Points, in no order, along strands that fork, close into loops and pass close to each other.
In the rows, 128 means zero.
Two points are linked if the straight distance between their rows is under 101. Some points are linked to none.
mitez: [155 107  92 128 131 156  89 152 150 125 113 159  57 121 121 178 179 128
  98 122]
tet: [ 65 115  91 119 109 123 162 157 141  72  93 150  90 151 129 105 164 114
 114 127]
tud: [106 133 153  93 124 120 169  99 124 177 107 142 152  98 143  82 131 138
  80  98]
funu: [ 68 139 146 102 144  84 211 121 138 118 156 120 125 149  59 123 156 101
 130 112]
mib: [ 92 148 132  92 128 132 130 120 101 128 179 147  26 165  96 146 144 110
 128 102]
tekad: [157 115  99 132 101 134 163 146 125  98 101 115 126  86 121 117 132 136
  83 153]
Derug: [ 78  80 108 105 147  76 110 155 162 144 182 157 179 144 131 178 186 123
 153 123]
sir: [124 105  99 123 126 118 167 144 149 116 150 131 166  95 109 148 156 127
 142 156]
Pimun: [164 162 119 110  94 136 166  98 119 142 191 181 101  98  62 134 102 147
 122 132]
bivi: [ 88 106 155 105 121 115 130 123 148 193 137 181 221 127 160 132 130 116
 160 106]
kofu: [171 105 138 135 138 168  71 155  51 152 177 103 128 122 137 138 101  97
 162 131]
ruda: [109  93 143 141 115 184 105 154  77 168 104 128  94 125 122 164 127  96
 117 134]
Peg: [171 109 135 153  98 176  86 160  71 160 105 120  85 126 115 142 111 114
  95 136]
zilaz: [148 161 146 143 121 132  82 135 135  79 141 112 101 135 126 145 115 111
 136 142]
nos: [ 86 100 121 101 177 125 137 156 118 138 128  91 100  98 125 152 193 102
  76 133]
sobim: [105 140 117 116 163 109 137 145 141  66 143 102  97 122 125 133 192 109
 128 150]
zat: [127 101 117 136 122 121 125 152 116 144  67 126  69 220 149 120 124 139
 120  55]
bas: [ 79  77 112 108 130 109 140 153 145 170 145 154 198 118 145 159 147 119
 136 108]
vem: [ 92 154 138  86 106 141 125 139 104  98 194 131  96  80 139 133 151  87
 104 175]
Puti: [170 151 132 111  67 143 135 126  96 124 153 151 159 101 155  93  89 123
 141 131]
ledi: [158 145 117 143  65 117 126 123 133 121 102 141 125 155 147 106  83 161
 103 103]
zesa: [138  87  58 133 153 119 126 167 189  85  98 151 126 116 149 138 203 124
 119 138]
teve: [116 117  94 130 123 104 175 101 145 155 111 141 131 177 131 107 107 180
 144  69]
vavaz: [173 128 152 158 131 163  72 132  88 133 123  55 121  87 127  82 113 118
  96 169]
pesog: [120 123 132 100 140 109 146 110 128 183  98 102 113 111 148 105 143 164
  38  90]
semu: [171 150 107 149 129 110 113 116 161  88  92  90 146 119 178 101 114 170
 108 135]
dusim: [ 97 159  64 110 145 111 168  86 141 143 177 181  92 111 120 100 152 196
 122 128]
pusu: [ 93 151 145 116  91 114 187 103 125 124 168 183 185 149  91 101 114 108
 207 138]
raru: [ 89 102 150 145  86 145 113 152  85 128  87 125 192 130 166  73  79  91
 137 127]
gane: [131 139 128 133 123 109 113 111 156 146 153 163 153 165 131 159 101 143
 180  92]
Kana: [ 92 124 164 139 142 136 108 141  82 115 138  80 162 135 153  93 113  78
 153 140]
rar: [ 74  97  94 129 122 141 178 153 122  79  96 143 119 140 119 133 170  99
 168 157]
dat: [159 145 111 109 112 119 125 137 149 121 203 177 102 117  79 152 107 126
 117 121]
Tuver: [108 184 191 122 130 162  84  73 101 166 123 141 130 109 168 115 111 138
 135 138]
nazo: [ 92 121 125  99 175  84 121 132 131 125 202 119 147 135 138 169 201 117
 155 146]
Topab: [ 95 102 114 128 125 125 160 118 125 160  69 137 112 197 140 128 111 154
 125  74]
pobu: [177 111 106 129 116 150 107 160  82 127 125  96  99 121 141 112 125 127
 102 122]
gaba: [ 93 117 121  87 131 111 146 168 131 108 137  98 106  91 115 113 168  99
  47 126]
kagov: [136 100 116 138 140 115 116 159 155 102  72 124  89 193 120 128 142 106
 117  83]
Denif: [100 112 134  84 162  81 160 149 113 109 207  99 143 125  97 156 193  85
 140 145]
raz: [ 63 122  95 117 144 117 136 143 168  78 119 139  88 129 136 141 204 121
 115 152]
Kuz: [180 116 126 111 153 132  86 160 100 142 196 110 118 128 136 161 127 111
 156 103]
favu: [143 135  72  82 111 112 127 154 130 108 230 188  67 130  89 118 119 127
 110 124]
vuv: [ 96 180 198 138 158 147 125  55 106 156  91 105 124 129 161  95 113 141
 139 147]
nofe: [ 91  99 161 157 178 134 131 132 100 139 104  55 169 125 134 109 142  99
 159 175]
Puz: [ 75 177 147  99 138 140 124  63 135 164 167 176  90  86 133 164 161 157
 128 167]
Mup: [131 124 131 161 154 100 116 107 205 128  80 121 151 168 141 153 112 166
 141 103]
teke: [127 136 137 144  77 183 131 114 112 141 122 177 168  90 133 156  98 123
 167 173]
Zozus: [167 130 137 123 113 113 153 122 113 163  85  84 116 107 120  88 125 150
  24 121]
Ris: [159 142 155 133 119 129 100 135 100 138 118  70  99  97 124  94 121 121
  33 145]
did: [223 142  96 139  97 147 113 128 117 101 139 115 145  72 153 121 105 162
 115 150]
rav: [ 81 130 113  82 117 101 158 140 140 120 175 153  99  97 111 110 157 118
  70 119]
Bonog: [109 153 135 132  90 153 170  97 102 131 153 183 154 122 105 142 110 119
 205 165]
begib: [ 87 127 167 118 164 118 146 138 108 127 152  95 107 160  72 167 158  77
 151 124]
Vofef: [121 130  80  94 127 130 119 146 107 129 206 191  26 164 100 132 140 128
 135 106]
rura: [ 82  99 136 114  90 127 147 152 107 144 103 144 172 136 155  96 101 101
 121 103]
bapo: [154  92 153 180 162 157  80 122  98 160  86  48 117 133 128  94 112 132
 115 153]
mav: [107  87 137 156 116 156 106 166  84 114  97  99 150 137 161  98 108  92
 156 135]
vis: [145 133 126 123 148  93  73 131 186 165 185 164 156 145 123 179 113 148
 143  84]
luk: [202 167 146 117  98 147 156 104  77 127 155 124 156 109 119  91  85 131
 171 122]
Deze: [207  94 121 165 148 136  75 164 182 105  75 128 115 133 112 165 136 111
 104 129]
dide: [109  95 107 145 145 103 126 145 197 114  80 150 130 174 111 160 139 131
 132  95]
lafe: [ 86 153  93  91 143 118 148 104 135 135 178 149  71  96 129 123 158 158
  88 134]
Taped: [172 102 103 134 125 140 145 105 158 170 108 156 160 101 129 159 112 176
 126 117]
zariz: [181 110  94 128  95 128 159 128 146 147 117 137 138  89 111 128 116 164
  86 120]
muran: [167 115 122 114 150 106  68 147 134 173 189 131 126 141 146 173 122 137
 141  60]
navi: [128 174 171 129 119 134  92 114 123 119 140 126 134 111 150 127 111 119
 117 145]
Mobo: [206 111 104 143 137 157  75 157 156 106  90 146  62 141 116 159 175  92
  88 120]
tef: [138 105 148 157 132 156  61 150 115 151 120 120 158 118 150 166  98 112
 140 142]
Fazan: [202 163 134 116  90 134 112 112 134 110 159 138 183  66 161  94 101 141
 133 146]
nifat: [183 164 115 125  99 132 167  91 113 117 155 144 115 126  88 119  95 156
 149 110]
loga: [133 114 153 125 112 158 109 146  47 169 166 123 155 131 133 115  88  81
 170 115]
Pab: [ 92 188 196 139 149 122 123  72 139 113  97  98 136 149 130 119 117 126
 147 140]
rit: [124 113 156 150 105 164  96 121 125 175 110 159 192 112 156 152  86 117
 159 144]
Kef: [115 139 119 144 106 103 205 107 163  93  90 141 153 158  76  90  88 140
 146 110]
Nad: [158 131 122 114 144 165 124 107  53 184 162 109 110 107 153 131 122 147
 141 122]
kiziv: [143  84  93 124 167 145 103 182 149  94  95 104 116 115 163 140 196 103
 117 131]
nuda: [ 87 172 119 140 115  91 192  77 165 117 116 171 132 172  82  79  98 163
 161 110]
Fomin: [ 76 174 125 146 122 116 126  95 159  86 152 165 120 123 112 148 139 151
 170 194]
tados: [161  93  74 128 138 120 141 139 165 154 166 163 164  88 111 169 140 165
 141 132]
ber: [109 126 148  93 105 124 167 117 108 159 107 148 186 118 167  55 109 128
 123  93]
kozi: [ 99 155 164 119 133 135 166 119  78 124 126  89 101 170  98 112 109 104
 156 103]
Zek: [154 147 150 160  94 142  97 121 113 126  82 117 126 164 143 120  66 138
 116 118]
mevof: [150 156 116 157 101  96 117 103 186  88  73 127 131 164 161  92  89 182
  92 121]
veni: [176 114 138 172 138 141  72 139 173 118  59 116 120 119 139 156 110 137
  71 160]
tul: [ 89 175 133 135 116  93 192  81 148 106 156 188 159 149  72  81 115 148
 193 155]
dofu: [104 142 126 157  70 136 188  95 147  92  59 160 127 151 107 103  86 156
 128 144]
fef: [125 136 183 133 172  94 121  93 166 169 107 111 206 133 147 131 117 136
 150 111]
lilo: [ 86 149 168  89 150 106 179 119 101 125 175 106 127 116  78 133 162  87
 133 151]
Zov: [117 164 173 141 167 119 124 107 116  98 106  70  94 184 115 126 128 115
 155 127]
Mil: [123 127  77 122 131 122 167  96 135 154 151 161 123 130 144 115 125 182
 158 106]
fad: [139 154 159 137 171 111 124  95 145 134 120  81 192  97 166 106 127 141
 151 143]
fam: [167 120 149 173 170 119  82 123 170 128  86  88 141 161 156 145  96 150
 143 121]
Noz: [141 130 133 146 134 142 151 133 104  81  93  66 119  92 118 102 130 113
 100 178]
zise: [106 132 123 116 134 138 166 150 109  54 132  90 113  83 119 117 172  99
 124 188]
pove: [131 101 129 115 114 181 124 128  61 201 137 135 115 112 132 163 119 138
 132 113]
tona: [100 104 118 128 165 135 115 160 126 109 103  86 131  87 158 141 179 110
  92 165]
Nid: [159  98 107 156 131 119  96 160 176  95  69 107 157 109 168 130 121 142
  90 140]
virid: [114 142 160 112 137 126 144 138  85 113 156 105  59 181  76 147 127  90
 151  88]
vur: [174 153 143 165 124 126  72 118 156 106  78 111  99 186 155 139  84 157
 130 112]
Fiv: [127 100 141 162 196 135  88 141 125 122  90  41 132 135 145 114 142 118
 134 153]
gerag: [123 138 160 139 150  89 158 100 189 137 102 111 187 153 103 134 109 137
 144 107]
lisef: [192 146 116 131 107 154 104 118  88 139 154 121 105  97 146 142 114 158
 119 138]
Sebe: [114 111 104 129 123 144 164 149 101  86 135 126 134 100 124 144 161 115
 170 171]
bik: [136  95  68 134 134 130 118 164 188 114 101 181  90 131 117 148 180 133
  94 117]
vozu: [ 98 118 116 117 105 106 142 122 150 169 150 188 188 155 133 126 103 141
 176  82]
Bul: [161 134 157 161 124 142  30 157 145 110 113 114 128 141 128 158  90 102
 122 140]

How many points has the smallest loop of links through each point below? Write - if it is on no loop.
rav -> 27
bapo -> 13
lisef -> 6
Noz -> 8
raz -> 6

A piece is all that can be reached along the links. How many separate loops has the piece of each point below (a circle has one, a figure eight two, a Y none), and how many tips (points with one link)?
vuv -> loops 1, tips 3
sir -> loops 2, tips 0
kagov -> loops 1, tips 1
pesog -> loops 1, tips 0
